Each scene shows the same named points in several views. A view is turned or mirrored, shifted and resized as a whole, has a little noise and may leave points out.
In the rows, zero is written as 128.

Scene 1
View 1
Q501: [107 148 124 165 115 121 137 124 130 129 102  94]
Q272: [ 92 136 157 162 106 142 139 134 148 108 117 131]
Q99: [103 128 157 137 118 123 118 106 141 123 107 126]
Q3: [ 73 145 163 164 135 145 118 119 142 128 110 132]
Q106: [ 87 135 163 153 129 133 117 114 146 123 112 133]
Q113: [100 146 141 173 128 121 133 124 141 120 115 111]
Q459: [ 99 140 147 154 134 120 116 107 137 131 107 116]
Q364: [105 152 131 182 124 120 141 131 138 118 119 103]
Q471: [110 130 157 146 139 104 110  96 141 124 115 124]
Q839: [ 94 141 152 164 134 124 123 113 141 124 115 124]
Q795: [120 126 153 140 120 105 121 105 144 116 115 122]
Q169: [110 129 150 142 123 115 119 105 139 123 107 119]
Q468: [ 96 125 160 140  97 144 134 125 148 112 106 130]
Q534: [116 138 148 174 130 105 134 122 151 105 133 121]
Q149: [100 135 151 153 118 127 128 116 142 118 112 122]
Q244: [ 96 134 157 156 118 129 130 121 146 112 117 128]
View 2
Q471: [115 170 177 109 120 137 115 128 124 148  78 134]
Q272: [128 113 161 152 117 121 131  91 155 127 100 129]
Q106: [113 144 179 125 124 126 117  92 146 150 100 127]
Q113: [109 121 148 142 137 129 129 132 143 149  90 132]
Q534: [122 125 158 127 121 122 131 142 151 135  61 151]
Q149: [119 137 163 140 119 131 125 109 133 137  96 129]
Q501: [108 124 131 162 140 142 136 143 113 145 101 121]
Q364: [114 105 140 153 136 126 136 133 148 138  87 133]
Q795: [129 162 169 123 109 137 127 129 117 129  75 139]
Q468: [134 134 168 154 104 130 131  82 133 118 108 123]
Q839: [113 139 168 134 128 128 120 104 140 147  98 126]
Q169: [118 161 166 130 115 140 120 123 116 138  90 129]
Q3: [ 99 130 175 131 140 122 114  85 156 167 112 118]
Q99: [123 161 172 130 113 135 119 108 119 136  98 125]
Q459: [106 152 163 128 133 134 117 123 124 155  95 125]
View 3
Q106: [149 112 144 123 127 124 132 165 143 115 122 142]
Q113: [138 119 137 122 117 126 125 144 160 133 126 133]
Q244: [153 122 141 118 122 125 130 157 140 128 117 137]
Q169: [152 118 148 124 128 123 121 171 154 138 135 146]
Q364: [139 125 132 115 113 127 124 136 158 139 121 128]
Q149: [148 120 144 117 124 124 126 160 147 132 123 140]
Q534: [158 125 127 140 119 124 124 147 155 141 124 126]
Q471: [156 112 144 141 131 120 122 175 156 131 137 146]
Q795: [160 123 143 132 129 123 119 171 151 146 133 143]
Q3: [138 105 144 115 121 125 138 158 146 102 117 143]
Q459: [142 111 145 126 125 123 124 165 162 128 133 144]
Q468: [161 132 147 102 125 127 127 161 122 137 111 140]
Q501: [129 123 144 105 117 128 116 146 168 146 133 140]
Q839: [145 112 140 126 121 123 130 158 155 123 126 138]
Q99: [154 118 150 122 130 124 123 175 146 132 131 148]
View 4
Q364: [ 90 127 129 138 139 185 124 131 105 135 134 110]
Q149: [ 93 127 133 154 119 171 144 143 131 127 137  99]
Q471: [101 132 129 152 136 150 175 149 140 123 156  86]
Q3: [ 87 101 146 132 127 190 155 152 146 112 120  94]
Q534: [ 88 131 128 146 153 163 147 128 120 141 157 120]
Q106: [ 89 112 141 148 122 172 159 150 148 120 134  99]
Q839: [ 94 118 136 139 138 173 154 143 134 124 136  95]
Q272: [ 78 115 138 153 112 184 130 135 131 131 127 121]
Q795: [ 97 144 123 172 115 148 150 136 128 137 156 100]
Q113: [ 95 126 131 135 142 178 139 136 114 131 137  98]
Q244: [ 87 120 136 153 121 172 144 139 135 129 135 110]
Q99: [ 98 130 132 162 112 161 158 147 138 122 145  86]
Q468: [ 85 121 137 171  91 176 134 140 138 127 127 108]
View 5
Q149: [ 70 129 134 163 156 124 117 117 148 163 128 107]
Q501: [ 78 106 164 200 138 136 144  88 119 165 117  98]
Q169: [ 71 125 111 167 178 129 122 111 138 191 126 114]
Q459: [ 76 128 129 159 167 104 137  93 130 184 126 117]
Q244: [ 72 128 137 156 158 114 121 109 150 162 127 112]
Q113: [ 72 109 157 167 150 107 140  96 146 159 115  99]
Q471: [ 71 118 102 149 193 107 131 105 148 197 117 116]
Q468: [ 69 154 132 168 143 141  89 136 155 150 144 113]
Q106: [ 72 148 128 138 161  99 118 114 148 164 135 121]
Q795: [ 65 111 103 168 187 133 116 118 155 194 117 106]
Q534: [ 61  85 142 154 174 110 133 114 182 164  99  84]
Q364: [ 70 100 171 175 139 117 133 104 158 142 117  87]
Q272: [ 67 138 156 157 135 123 100 131 169 133 134 101]

In a view up to two points have been moved. Name them for each view, in the order of its rows, or write none.
view 1 => Q364
view 2 => Q839
view 3 => Q468
view 4 => Q795
view 5 => Q244
